Points, in no order, along strands that fork and pass close to each other.
Two points are linked if the straight distance between their rows is under 653. Some points are linked to none.
vitas: 307,187,-218,113,-63,20,-503,-362,230,-106,-413,65,114,-100,168,196,-145,19,-107,261,-183,20
sofen: 276,-21,369,-44,-67,127,92,215,-146,-407,54,-390,-256,-199,258,-70,133,154,-41,-290,176,37
zul: 202,357,-154,72,64,-15,-82,-30,-75,-51,618,73,295,68,-501,218,70,-58,-82,142,130,67
firir: 222,-151,166,64,-124,-107,23,108,-379,3,257,-132,44,-49,-278,184,300,-114,-641,-20,144,-59
piz: -116,295,-221,-216,-81,147,-60,-338,486,153,-580,-258,33,7,247,-41,-45,-19,309,83,309,-30
Zofed: -411,-220,-135,-369,-313,3,-4,155,89,-110,116,137,142,7,-100,-450,-256,-503,46,-244,-59,100
Gito: 179,-234,405,396,75,-165,1,-117,-291,149,-102,-143,-152,-66,315,296,247,143,-410,248,-216,156
Gigim: -387,-44,-143,106,-28,-28,49,-200,365,425,-401,271,185,129,-52,59,1,-17,50,293,-54,-60
doka: -260,-80,-191,-310,-422,41,-35,189,239,-220,193,33,70,-109,-216,-424,-230,-237,11,-238,239,-140
Kubi: -40,375,-20,41,-200,-59,-196,-157,391,-271,338,-92,80,-124,7,-82,-2,182,377,-52,76,140
nenu: 45,74,-140,-38,44,155,-146,-42,178,8,-208,179,119,7,-49,-214,-131,127,237,-9,108,-127
defo: -7,156,-112,45,421,127,-15,68,-53,70,85,135,178,209,-371,13,-146,162,243,28,42,-162
mupa: 158,-249,172,207,284,129,68,364,-561,146,-202,151,-78,168,70,-19,-247,25,-98,-68,-143,-45
Ranuv: 155,-105,112,95,-370,-89,-171,-183,111,-481,102,-219,-85,-7,-4,22,166,125,-310,66,-180,-9
mekos: -198,-8,-123,-55,-98,-172,55,-102,280,284,216,395,371,-208,201,112,142,-312,-149,231,202,113
desur: 206,-18,-337,29,-250,52,-192,-302,121,90,70,-126,96,47,-375,165,195,101,-576,178,306,-266
vede: -214,-47,301,-52,56,-251,177,230,-121,-85,398,6,-100,-270,517,43,52,-218,129,-113,-185,479
kugo: -333,131,-71,-6,-421,-263,23,-265,482,64,188,84,124,-241,257,-121,89,-160,200,-4,160,160
fopa: 86,-103,-159,-56,636,294,-58,247,-103,58,-345,13,-15,-69,-225,146,-100,63,30,-3,428,-495
Dupi: -357,-358,98,-363,-153,-202,165,427,-290,-378,481,52,-280,27,-134,-177,-146,-72,-22,-181,-380,143
zik: 338,41,-63,178,184,57,-400,-151,-33,9,-307,41,-108,-107,-2,335,82,168,-336,233,114,-131
Poduk: 278,13,-177,91,391,48,89,164,-483,79,78,330,37,303,-259,129,-438,-74,218,-74,-211,87
geves: -105,-256,207,83,240,-192,317,278,-342,292,372,333,48,-13,43,255,153,-306,-154,114,-279,188
vifo: 228,-42,52,86,253,28,-61,302,-386,-178,106,308,-100,-46,164,8,-447,60,297,-129,-187,164
Par: 273,40,-130,43,417,85,-158,1,-135,193,-216,272,203,91,-46,352,-27,-202,-174,243,-377,72
nafom: 61,-371,440,-35,107,-8,216,381,-424,-282,83,-139,-167,-231,348,-67,191,8,-271,-136,128,-4
kova: 45,-85,117,-38,-402,-75,198,-194,261,-69,248,-436,-328,-305,256,77,359,151,-315,28,390,-23
vanul: 84,-24,-214,-3,714,196,-132,103,-190,84,-357,40,76,65,-440,338,-76,-167,-1,98,129,-336
Miv: -313,-279,-163,-518,-584,1,-124,168,142,-353,51,104,-2,3,-154,-424,-305,-510,-109,-290,-203,107
Korab: 174,276,-249,-357,-37,246,-224,-237,225,46,-682,-341,92,-52,326,136,-99,-118,199,111,303,77
Folun: 127,131,309,120,-207,173,111,-277,71,227,-429,-449,-348,92,268,-50,367,195,-66,-55,28,-32
medo: 225,107,-130,164,484,12,-154,-42,-136,-76,-288,201,-123,117,69,241,-414,131,412,205,-336,107
lum: 106,-185,8,22,-105,-117,229,115,-252,229,142,31,229,-57,-98,206,231,-258,-605,102,271,2
kesav: -97,-39,350,108,-155,-52,218,-131,-98,146,-214,-387,-216,120,565,-71,169,-28,90,-73,-213,276
tata: -358,-215,-254,-290,425,131,250,189,-64,385,-347,317,294,160,-141,174,-127,-366,126,89,321,-101
pirek: -231,-170,-87,-7,73,-59,187,72,-69,269,-160,401,254,84,-16,-138,-141,-242,-45,23,-45,49
Vuri: -150,-117,-200,329,38,-184,360,-41,-252,390,204,157,-196,509,-465,-210,-225,5,412,-108,-377,-52
vika: -172,-112,-132,-209,-488,-47,-82,72,361,-172,155,-114,-9,-178,-103,-328,65,-18,-140,-259,341,-229
Luviv: -45,-81,-262,206,259,-104,150,-80,-126,269,15,161,-132,545,-396,-154,-317,47,265,-46,-376,-81
rul: -29,90,-100,134,-342,-43,-258,-285,269,-197,-233,-113,-81,179,147,-208,-140,113,272,-28,-432,213
Sison: 201,102,-96,278,85,16,-422,-360,220,104,-290,-74,-28,33,-109,235,178,191,-284,336,78,-135
vos: -450,-42,64,45,-184,-255,281,-124,133,480,326,291,218,-212,151,71,196,-295,-19,217,94,23
Pari: 128,190,-128,-302,-209,133,-189,-79,196,-62,-501,-149,221,-236,435,-32,-186,-201,163,-45,278,120
lus: -78,52,-383,-422,127,112,-174,13,363,-29,-31,241,433,-109,-29,280,-261,-155,189,254,489,-91
Tesu: 26,72,-22,217,518,64,-121,-110,87,195,-356,4,-71,-40,-119,229,72,226,57,193,112,-273
mif: 133,171,-141,-192,109,26,-177,-130,285,133,-370,-54,35,-261,328,357,-25,-7,-120,215,548,8
Puzap: 249,78,243,103,129,55,-12,185,-53,-27,229,-99,-122,-192,-83,-61,192,257,-228,-154,399,-317
fakog: 131,47,110,-143,-157,137,131,32,178,119,-304,-201,-122,-231,379,-35,81,0,-161,-127,578,-102
basuf: -220,321,-18,-224,176,43,124,-296,248,398,-270,-203,50,119,440,-115,20,-128,509,-22,177,150
Kise: 269,27,34,102,155,449,38,222,-111,-261,-166,-26,-309,84,-112,-306,-244,403,421,-465,-47,-430
maziv: -110,-2,-275,-142,99,102,-65,-4,231,108,-129,111,262,20,-124,-72,-90,96,77,88,424,-293
Vabit: 242,-6,149,49,-187,72,-113,-12,-61,-286,-263,-303,-156,-53,210,-80,65,132,-61,-65,-152,104
rig: -373,-290,8,-308,-391,-138,-11,306,-26,-258,256,-211,-112,-55,-241,-245,205,-215,-506,-155,-83,-105
mak: 95,298,-162,159,146,186,-157,-205,61,-41,212,134,98,263,-508,50,-102,254,236,37,-25,-146
mepup: 62,-33,-331,-133,368,92,-208,-8,130,69,-263,300,317,160,-310,237,-321,-126,376,246,-231,71
nazu: 271,-177,-34,167,-239,236,-164,-72,86,65,-304,-195,-106,202,-388,-65,117,255,-374,-98,-30,-389
Fala: -378,-452,-2,-373,-224,-326,157,171,-193,-323,315,-26,-176,14,-49,66,141,-238,-253,165,-727,219
teso: 77,-86,193,92,19,175,-3,138,-34,98,-368,6,-135,-16,2,-162,174,229,-213,-143,263,-356
tomo: 23,-8,-220,-124,-288,120,-86,25,288,-61,381,-116,31,-107,-304,-179,62,144,-134,-261,451,-423
kefa: 196,-213,75,269,657,-51,5,195,-324,273,-331,114,-197,3,147,321,-106,77,-151,81,-300,-24
tuvov: -25,20,-341,25,230,260,-14,-28,-157,70,-329,173,192,424,-486,-142,-341,-52,251,-33,-141,-172
Sep: -28,-79,92,136,-343,-302,-140,-172,127,-233,422,-79,32,-67,-79,192,185,-13,-332,126,-115,79
zag: -356,51,-251,152,-199,-117,21,-380,534,363,-267,141,101,102,4,-146,146,154,103,221,159,-146
bopez: -167,-245,-25,126,-644,-51,72,-233,359,219,-372,-95,-54,-186,349,90,234,-46,-535,169,200,-67
segef: -304,-199,283,276,-207,-192,231,-58,-82,294,-29,-21,-133,-56,203,116,340,0,-313,148,-122,28
soz: 203,323,279,-135,-86,-180,-118,-283,18,-151,276,-273,-47,-107,454,155,215,-82,196,36,-147,509
kizu: -253,13,148,88,-167,-270,75,-108,117,139,595,6,90,-161,-140,172,265,-37,-250,101,3,-2
foro: 81,249,94,-31,-49,137,-169,-13,52,-477,199,-165,-154,-65,53,-243,-207,207,546,-197,-140,75
leve: -169,-149,-53,-186,-596,-177,98,-75,415,-170,174,-352,-203,-338,206,-68,379,10,-362,-84,320,-14
bov: -73,-130,73,58,24,-107,290,15,-159,542,146,186,215,-60,-155,340,291,-324,-506,252,53,31
Fep: -69,453,-144,-270,157,59,3,-304,346,329,-380,-370,26,50,346,-13,164,21,323,52,414,33
Dade: 68,88,21,-147,49,119,122,314,-404,-165,426,121,98,33,-361,-195,-335,-142,101,-252,119,61
gaz: 142,67,228,375,37,-65,98,-50,-85,-91,85,-232,-350,171,101,-124,116,467,343,-116,-255,-60
luv: 201,-24,-69,126,441,308,31,208,-208,12,-277,98,-275,207,-200,-235,-324,345,477,-244,-84,-306
mugu: 198,-86,150,162,216,-19,91,260,-339,1,-70,293,5,-12,288,55,-184,20,65,-29,-286,154
karo: -202,-33,111,276,257,-56,273,28,-155,284,373,117,-200,307,-270,-213,133,212,209,-171,-109,-157
Zeter: -178,256,-25,-61,-472,-246,-52,-255,528,-223,414,-163,-26,-278,142,-161,116,15,207,26,165,193
keves: 56,101,365,-14,-56,-198,-80,-33,31,-426,424,-116,-94,-302,360,144,150,-32,98,-47,-244,439
vute: -203,-59,-17,-195,509,21,117,245,-104,294,-96,236,113,-70,-110,-49,-51,-67,0,-22,526,-335
bubom: -140,99,-190,83,607,21,53,20,-110,357,-217,43,100,217,-563,283,142,-87,-34,140,65,-237
pevo: -73,-345,185,-387,54,-70,133,582,-502,-451,454,2,-170,-116,-66,-96,-222,-234,-149,-286,-173,136
kitez: 47,24,152,-25,-405,118,-23,-45,59,-366,-319,-413,-323,226,180,-311,-14,133,320,-348,-351,98
tefa: 124,-142,127,-200,-73,69,-103,429,-253,-472,478,-73,-11,-139,-238,-107,0,-118,-291,-262,27,-168
dolud: -307,-312,-171,-408,-540,3,-230,202,123,-454,50,-153,-79,-28,-44,-427,-209,-177,-34,-214,-378,37
Pata: -253,117,185,-118,95,48,334,18,46,357,-297,-79,-39,-99,514,-133,103,-64,227,-91,340,33
vider: -70,106,-158,-96,-217,-37,-111,-268,352,97,-436,31,95,38,262,-72,-22,33,115,85,137,55
geli: 216,-180,-15,287,-284,209,-180,-112,7,-261,-339,-159,9,269,-287,-196,14,205,-274,-114,-380,-271
vimig: 61,44,-199,-28,-295,79,-80,-40,-96,-111,-3,26,215,265,-382,-170,-155,-214,-129,-56,-190,0
dilik: -311,202,256,-301,-252,-223,92,-160,114,-52,270,-429,-221,81,453,-104,148,-254,373,-134,-291,433
ruga: -249,-125,-105,30,364,0,348,126,-143,404,-6,241,-14,83,-156,-164,-23,79,124,-97,265,-283
Kan: -7,-110,-6,70,-433,-59,-90,-174,275,46,-150,-118,39,-108,123,5,156,-11,-475,93,146,-83
Mag: 268,3,141,9,-237,113,-201,-59,-102,-196,-246,-81,-44,-73,260,72,62,99,-256,94,113,60
vasit: -551,51,-126,-146,12,-110,222,-65,319,392,214,355,318,-13,-109,-141,-29,-45,244,59,436,-69
Vil: -102,104,31,41,-255,11,13,-84,109,-219,-74,-233,-216,171,191,-329,-185,52,480,-230,-410,289
Boda: 357,85,-9,46,99,268,-277,-49,-130,-74,-271,-109,-24,-125,96,92,-41,211,-188,96,194,-119
pamo: -505,-109,-328,-61,133,-43,102,-110,236,463,-323,184,233,207,-246,-99,-37,-116,182,179,124,-147
vepil: 183,190,84,159,468,37,-156,-38,-4,161,-446,-61,-181,-76,254,293,76,226,111,145,69,21
Ribuf: 304,60,136,-57,-150,24,-305,88,-110,-600,418,-38,83,-291,192,207,-107,-37,-81,21,-179,268
mokek: -436,-502,62,-450,-169,-321,336,386,-369,-314,232,4,-280,-195,11,-27,204,-177,-282,133,-537,140
bulo: -213,318,104,-8,-241,-190,-59,-380,252,-85,179,-282,-101,84,389,-145,58,-99,483,-42,-339,455
defu: 1,-14,-166,-159,462,441,-87,272,-70,-53,-314,-3,88,-14,-320,35,-288,107,288,-42,333,-408
kod: 36,19,-197,210,606,-20,-80,-43,-75,162,-315,132,-75,219,-198,172,-46,236,204,121,-206,-191
mek: 217,-74,364,-9,194,39,131,319,-218,-115,-35,-68,-135,-253,318,-49,124,97,-165,-198,332,-26
Kot: -243,97,-171,-43,215,-98,84,-83,211,233,331,257,268,-11,-75,-26,-29,24,263,114,255,-28
fiful: -57,60,-83,362,-74,-18,124,-86,-150,259,125,-75,-55,361,-529,-29,185,95,-233,-35,-278,-171
Buvo: 0,-227,326,320,72,-102,108,10,-311,207,-49,157,-32,-11,156,258,249,11,-456,173,-200,73
gusiz: -55,7,57,168,-83,-50,-48,-50,-44,-250,407,-49,-43,226,-304,-186,72,203,77,-126,-269,-41
nem: -77,-44,47,347,-8,-36,4,-148,27,314,-146,54,37,205,-283,60,221,193,-272,141,-114,-245
sofet: 42,185,-179,88,114,-97,213,105,-225,213,262,176,260,116,-386,122,-3,-310,-102,40,-136,259
liku: 386,-47,179,200,6,-7,-204,20,-329,-385,116,-66,-56,-29,170,117,-103,181,-74,49,-257,81
derul: 170,29,102,108,-194,121,-185,25,-28,-576,438,-214,-137,124,-287,-165,-80,266,82,-163,-287,-98
miri: 14,-2,-378,-258,232,82,-233,-95,380,-22,-325,0,162,-163,80,350,-55,11,167,294,520,-85
mobav: -273,-58,-5,92,-458,-104,166,-245,267,445,-473,-28,-14,-186,347,73,226,-125,-224,158,160,18
poto: -323,-198,-159,-191,142,62,319,190,-110,496,-269,354,297,140,-61,-83,-69,-382,-168,36,173,-7
tepe: -387,-412,159,87,-262,-172,283,168,-268,109,105,73,-59,36,34,-74,141,-268,-230,12,-537,125
modo: 235,-238,189,-157,-219,-141,-3,206,-68,-333,338,-31,44,-345,308,211,167,-184,-492,135,-98,240
bola: -190,84,-57,277,51,-127,465,-75,-160,328,313,29,-168,554,-542,-207,6,135,243,-192,-123,-128
Tiba: 117,-144,103,181,-372,178,-96,22,27,-424,-241,-171,-171,178,-135,-316,50,315,-85,-254,-337,-245
rabed: -348,-73,-181,51,270,65,67,-25,90,331,-291,186,115,330,-392,-126,33,136,254,89,116,-337
Laru: 125,366,-276,117,160,26,-163,-211,33,53,472,160,233,139,-478,136,-93,144,136,224,105,-21
Kub: -11,120,235,52,-396,-84,121,-317,482,0,342,-485,-338,-242,64,73,499,301,-163,5,331,13
vabuz: 320,116,-146,-183,159,-69,-115,40,-22,83,286,226,373,-263,-56,352,46,-198,-320,181,364,35
nukan: 12,132,311,-66,-247,63,137,-291,-34,94,-191,-513,-265,237,389,-206,246,27,169,-232,-88,56
Meno: 33,222,-184,309,-48,-92,228,-192,-261,361,27,15,109,414,-541,51,149,-40,-114,85,-345,196
vidu: -246,125,-263,-39,95,-36,-6,-142,184,288,199,164,358,163,-405,71,60,-142,74,168,169,-49
vid: 117,23,-76,150,57,146,2,0,60,214,-250,-56,-27,123,-287,-130,121,232,-219,18,168,-370
pive: 374,142,60,80,-10,424,-148,119,-203,-396,-16,-147,-115,-31,-100,-235,-341,414,364,-345,-151,-221
tapof: 101,-103,-168,51,-299,-105,-59,-78,226,125,131,2,95,-157,-86,91,160,-66,-518,151,306,-214
Lepof: 74,115,-47,212,531,113,24,89,-31,165,-202,60,-251,170,-80,-83,-169,373,438,-74,-106,-187
ripo: 213,118,-181,-139,-349,222,-288,-7,132,-387,495,-190,91,-224,-358,-61,-82,156,-92,-229,310,-342
Dise: -31,364,82,-49,-199,-61,-209,-55,286,-436,382,-279,-160,-154,12,-223,-37,207,436,-180,-134,189
Dibo: -227,74,350,48,-37,-2,338,-156,-74,483,-371,-187,-240,42,636,-19,219,-170,158,-86,-100,202
runis: 180,221,195,-21,-134,-135,-197,30,36,-402,498,-76,73,-371,221,124,52,35,-61,60,83,315
Buson: 167,-222,-14,124,21,-64,92,155,-260,-65,246,301,-84,205,79,-21,-476,-103,320,-174,-460,130
gapiv: 392,309,44,-164,-41,123,-359,-507,118,177,-354,-414,-47,78,362,136,40,49,-57,187,135,183
Kaz: 127,25,-106,-14,399,211,36,160,-367,-31,-32,310,90,176,-237,-4,-340,40,164,-47,25,-127
Vomo: 131,16,-68,-159,52,-56,-127,46,82,-16,122,175,295,-416,367,206,1,-189,-268,209,459,87
ses: 42,-41,-48,-91,459,179,46,269,-75,74,-531,130,58,-156,219,27,-221,-125,67,-13,302,-17
Tuv: 216,108,-115,6,461,-17,-127,61,-70,244,105,180,283,-102,-214,366,46,-78,-202,274,158,-144
mufu: 201,-304,126,159,261,-11,267,462,-659,105,134,226,-151,228,-39,-102,-265,-113,7,-175,-256,34
vezar: -630,-69,-214,-44,-116,-131,275,-81,299,260,180,353,372,69,-233,-336,-127,-229,172,-104,203,-10
bidib: 70,294,-271,250,98,-84,345,56,-332,292,-110,18,169,194,-523,132,57,-211,-193,7,-166,220
gigo: -230,-342,18,-93,-415,-92,3,47,81,-245,170,-189,-33,-106,3,-195,133,-104,-322,-126,-115,-40
nim: 194,361,123,82,86,-10,-138,-124,199,-72,303,-171,-87,-235,3,96,196,360,56,-15,280,-18
kigu: -209,-163,194,136,26,-181,312,65,-189,488,164,352,192,-110,92,270,259,-360,-376,194,-191,135
lelo: 487,163,295,-142,-68,300,-117,189,-153,-391,-48,-420,-110,-273,192,-39,3,255,93,-286,248,-58
gikaz: 223,282,357,65,98,53,53,57,40,-161,191,-274,-195,-349,145,50,217,275,-70,-68,470,-56
nubo: 201,48,190,296,-234,-81,-117,-372,15,-293,-106,-366,-312,188,154,-11,184,335,46,41,-467,165
bipuv: 200,-42,433,230,-62,-157,98,-181,-113,-100,-16,-215,-189,-101,311,321,439,226,-287,206,-134,247
mur: -131,-156,125,-176,-280,-217,-119,89,243,-367,318,180,75,-308,310,103,-78,-398,-101,76,-351,403
zap: -72,-210,277,-37,144,-188,218,283,-278,-394,278,-27,-189,-171,376,-16,-44,-88,181,-117,-342,302
pirat: -61,-154,-77,-48,-436,5,-36,57,-119,-88,-12,-65,147,135,-266,-217,79,-175,-370,-101,-127,-55
difur: 360,210,212,-36,74,302,-121,90,-244,-266,-184,-206,-66,-98,159,-131,-256,255,290,-246,44,-71
nazo: -269,115,-214,-1,165,-25,327,2,-37,351,16,141,238,243,-520,-157,-20,-160,133,-27,232,3
paguv: -48,297,-9,137,224,46,13,-255,300,82,-104,-72,-64,32,-42,-7,119,373,316,12,196,-104
lup: -109,-43,-230,-47,-244,-129,10,-130,241,380,191,195,275,-179,-44,186,164,-181,-398,212,399,-105
Mep: -132,-52,241,-191,-163,-175,87,57,132,-183,231,145,80,-413,541,53,88,-398,28,-19,-245,481
satu: -333,-357,4,-149,-332,-241,171,205,-186,-116,210,91,-102,203,-81,-73,-55,-386,-151,-31,-698,264
rabot: 183,-104,39,119,436,8,-144,86,-141,238,-372,248,4,-16,133,257,35,-89,-246,103,-119,85
pevi: -300,-47,-151,-216,-516,-35,-227,-98,321,-410,-51,-46,-127,35,-3,-392,-299,-124,171,-216,-423,134
senat: 309,-14,-204,131,-12,74,-252,-293,193,214,-84,-123,-26,26,-297,218,175,330,-394,267,281,-367
duno: 81,-342,238,252,361,-221,345,325,-524,156,322,123,-121,101,149,111,-19,-117,-104,-65,-276,113
popa: -401,-83,-199,-147,-220,-86,126,-98,178,277,1,404,367,121,-90,-94,-64,-372,9,-41,11,56
lebi: 158,-96,147,144,-91,33,-153,92,-238,-452,-7,-139,-217,-45,242,-73,-109,91,37,-176,-327,108
biguz: 244,-2,196,-42,291,172,-14,295,-223,-19,-327,104,-39,-317,380,-2,-106,30,-117,-71,325,-54
Turu: 312,-59,183,74,-5,-60,-56,125,-365,-239,343,-41,136,-19,-163,214,185,-9,-361,52,-55,15
nus: 27,262,-210,28,82,212,-165,-236,491,57,-367,-112,-24,108,-144,-66,65,361,334,-14,269,-295
nifi: 81,0,51,-25,180,128,68,256,-167,187,301,49,61,-145,-159,-1,111,80,-258,-67,533,-282
kadop: -38,-123,-186,96,364,-208,197,-21,-58,225,251,503,29,278,-74,16,-576,-11,707,14,-228,207
Guvol: -187,149,-237,47,397,0,-31,-191,308,142,-275,176,211,132,-3,77,-202,86,530,200,11,-11
neliz: 53,169,80,52,-75,185,-14,-299,307,291,-635,-274,-237,136,143,-176,244,217,-35,11,79,-184
pelu: 285,76,57,0,-209,222,-235,96,-74,-612,233,-201,-214,-77,-113,-252,-260,252,382,-232,-350,-51
kita: -158,-17,-174,81,-484,41,-294,-205,257,-414,-39,6,77,165,-69,-322,-189,-27,196,-79,-518,124
kuve: 262,216,-101,56,-95,134,-353,-384,185,-79,-524,-268,-106,-7,164,92,18,147,38,230,-37,36
Pubuv: -266,-123,-349,-240,248,56,273,66,-57,292,-268,176,174,344,-613,-132,-255,-80,307,-95,182,-76
gevug: 291,-50,67,-166,-204,-1,-236,240,-259,-595,507,18,173,-184,-60,160,9,-202,-318,117,-143,224
galad: 56,-168,191,-123,-226,32,17,253,-138,-412,539,-268,-175,-122,-290,-78,249,104,-325,-202,61,-163
sutot: 78,64,-127,-210,-140,98,-16,-61,155,243,-344,-137,6,-283,433,99,90,-130,-167,193,630,-27
duval: -24,187,-18,111,-30,-209,-31,-70,-18,47,638,143,224,-73,-291,131,131,-152,-158,54,-23,140
pirip: 62,-132,161,244,-309,-192,-153,-240,-33,-444,85,-193,-134,57,62,68,212,197,-89,127,-491,151
Vura: 56,-44,-48,17,396,77,58,235,-199,230,-52,175,58,-164,-80,15,5,-72,-239,-4,489,-225
rofi: -360,-207,109,-73,-456,-99,166,114,203,46,-193,-133,-165,-116,293,-333,210,-157,-226,-110,87,-99
mavel: 322,157,70,154,416,132,-243,48,-214,-79,-331,45,-181,-34,138,183,-184,120,111,127,-205,52
gomob: 53,-1,-178,65,-13,170,4,-63,-239,-69,-33,94,150,400,-525,-95,-238,-98,54,28,-255,-63
liras: 341,54,132,-60,42,-62,-128,105,57,40,-28,94,184,-394,548,379,48,-207,-336,172,223,222
fugiv: 328,196,-1,115,21,-29,-388,-224,128,-76,-215,213,152,-149,248,382,-60,48,-75,290,-272,277
neka: 176,410,50,307,255,17,-232,-217,204,73,-23,-71,-32,-119,4,98,177,362,157,119,188,-80
paled: -98,-101,137,9,-150,53,118,87,1,114,-194,-130,-1,-167,178,-210,98,147,-103,-181,378,-177
zemuf: 72,129,-144,-288,-27,232,-96,56,202,-57,-485,-82,113,-219,285,-104,-228,88,282,-37,450,-151
Dum: -257,-213,138,-403,-195,-235,132,349,-187,-410,556,-258,-203,-123,-346,-121,246,-52,-402,-178,20,-41
rim: -243,-86,-206,288,354,-23,241,-154,-61,466,-211,144,-62,380,-351,-99,-12,152,229,27,-225,-226
nakof: 78,43,16,-187,-14,69,120,351,-463,-322,542,-100,-77,1,-504,-137,-80,-177,-131,-309,10,10
riz: 140,-116,192,32,-480,136,5,8,165,-293,-307,-378,-244,104,58,-262,180,289,-17,-387,-226,-153
vul: -26,49,-155,9,173,-29,-167,-84,159,11,-116,249,143,124,113,-80,-235,45,261,108,-140,74
fip: 218,-86,76,-268,-143,78,-179,253,-295,-483,353,-20,101,-182,-165,-81,-247,-234,-243,-202,-91,98
Vosor: -228,-84,-387,-351,97,64,-3,51,241,152,-284,311,502,64,-81,78,-205,-227,40,189,393,-203
fomev: 353,128,-53,59,-121,179,-272,68,25,-302,329,-99,80,-121,-243,102,-17,230,-154,31,200,-252
Bufu: 40,113,-14,-70,143,42,237,301,-371,28,345,226,181,63,-356,30,-118,-287,-71,-83,89,172
masif: -544,-54,-66,1,-388,-207,222,-152,391,338,236,215,126,-211,35,-89,107,-228,34,42,199,-48
Zupo: 384,76,240,244,194,17,-158,81,-392,-288,346,81,-20,-95,-5,266,126,166,-162,59,-112,119
soru: 322,235,203,-5,-33,-1,-126,-341,157,115,-266,-358,-252,20,355,308,187,40,-147,268,120,233
Lede: -79,22,175,252,101,2,164,27,45,96,250,-57,-264,165,-83,-279,115,397,238,-281,-72,-151
mesig: -320,234,154,-152,-28,-35,355,-160,175,385,-191,-76,12,24,586,-289,20,-292,468,-116,107,263
Fuzof: 107,4,-127,267,399,-193,152,34,-90,302,201,407,-75,230,149,132,-338,-70,582,86,-363,206
zud: 56,8,-227,-17,316,51,-138,-21,-69,115,-334,353,299,214,-164,196,-160,-207,45,167,-276,38
zem: 3,-224,123,-82,-266,-112,-76,146,19,-284,302,100,61,-186,185,95,106,-260,-264,104,-303,264
Rom: -12,388,139,-101,-236,-128,-106,-272,230,-58,163,-133,90,-114,360,20,76,-85,319,18,-80,456
Tuso: -167,-152,-353,-216,136,206,-11,-3,67,71,-316,205,240,383,-421,-201,-340,10,391,3,175,-189
roro: 419,138,127,72,168,-41,-217,-117,7,-15,37,157,124,-219,370,442,96,-2,-187,293,-101,204
geta: -268,56,30,-101,-500,-258,61,-221,422,-153,248,-280,-230,-228,198,-150,262,28,-38,-22,91,125
vuvaz: 88,132,-72,146,533,-7,-104,-65,-199,253,99,94,73,84,-437,347,141,75,-213,232,107,-121
Toduk: 186,-271,331,-85,5,-135,-70,273,-302,-403,203,-18,-75,-284,212,157,89,-167,-403,-88,92,119
bod: 122,-179,-152,104,83,59,100,92,-403,-96,68,209,-31,377,-191,-119,-536,-124,227,-213,-375,31
giraf: -238,167,95,38,-289,-123,58,-412,327,317,-349,-117,-32,5,402,-39,151,-106,19,108,76,156
Variz: 58,6,-207,-318,197,404,-34,252,56,-119,-438,40,162,-137,22,-175,-347,159,331,-137,389,-348
mivel: -171,11,-402,41,308,9,-237,-271,244,87,-168,260,247,321,-372,217,-258,-14,418,219,-144,-6
mopaf: -482,-468,59,-520,-170,-250,234,507,-320,-371,290,-7,-402,-23,82,-199,-32,-77,-212,-75,-428,5
dom: 143,127,-81,268,315,-93,-76,-135,-8,14,62,380,-47,186,215,173,-326,166,476,102,-494,233
fif: 92,134,-142,102,-109,171,-41,-316,580,254,-436,-216,-164,133,-97,-66,191,434,-21,75,253,-330
tedo: -322,-307,190,128,-193,-153,269,116,-149,248,-81,155,15,-68,141,-40,132,-134,-241,54,-180,60
vizil: -198,125,287,-6,227,-39,357,-99,-94,571,-321,-205,-270,8,488,-134,183,-77,230,-72,194,63
far: 248,136,216,241,7,-50,7,-155,-198,-245,19,-377,-391,66,188,24,133,312,204,-107,-313,222
zez: -26,-212,236,-59,77,-130,18,489,-340,-483,365,24,-193,-121,170,-107,-244,-87,157,-274,-183,206
rigot: -270,-196,-136,-233,604,134,68,245,54,178,-456,296,187,-11,54,143,-284,-239,147,117,346,-136

A fork is a point with three links, a tip a point with one. Leave the first point through the second and follow the links. Name the first fork or tip that comes.
Puzap; gikaz | piz
dolud; Miv | fomev
kita; rul | vid
satu; Fala | mek
vuvaz; Tuv | soru
zap; zez | bipuv
kigu; bov | tapof

A fork is a point with three links. Follow the links from the first point to the second and name the forks in between, in order.
kitez; paled | vid
biguz; mokek | mek
kuve; bopez | piz
modo; dom | mek, pive

Follow the links from the first point to the second, and from the first to the third. Name the last point that the two ways share.
Tuv; Boda; geta | tapof
liras; basuf; desur | piz
kova; zik; sofen | Zeter
foro; vider; Vabit | tapof
mif; Rom; doka | vid
Variz; neka; liku | piz
Toduk; Kubi; gomob | mek
ripo; lus; sofet | vid
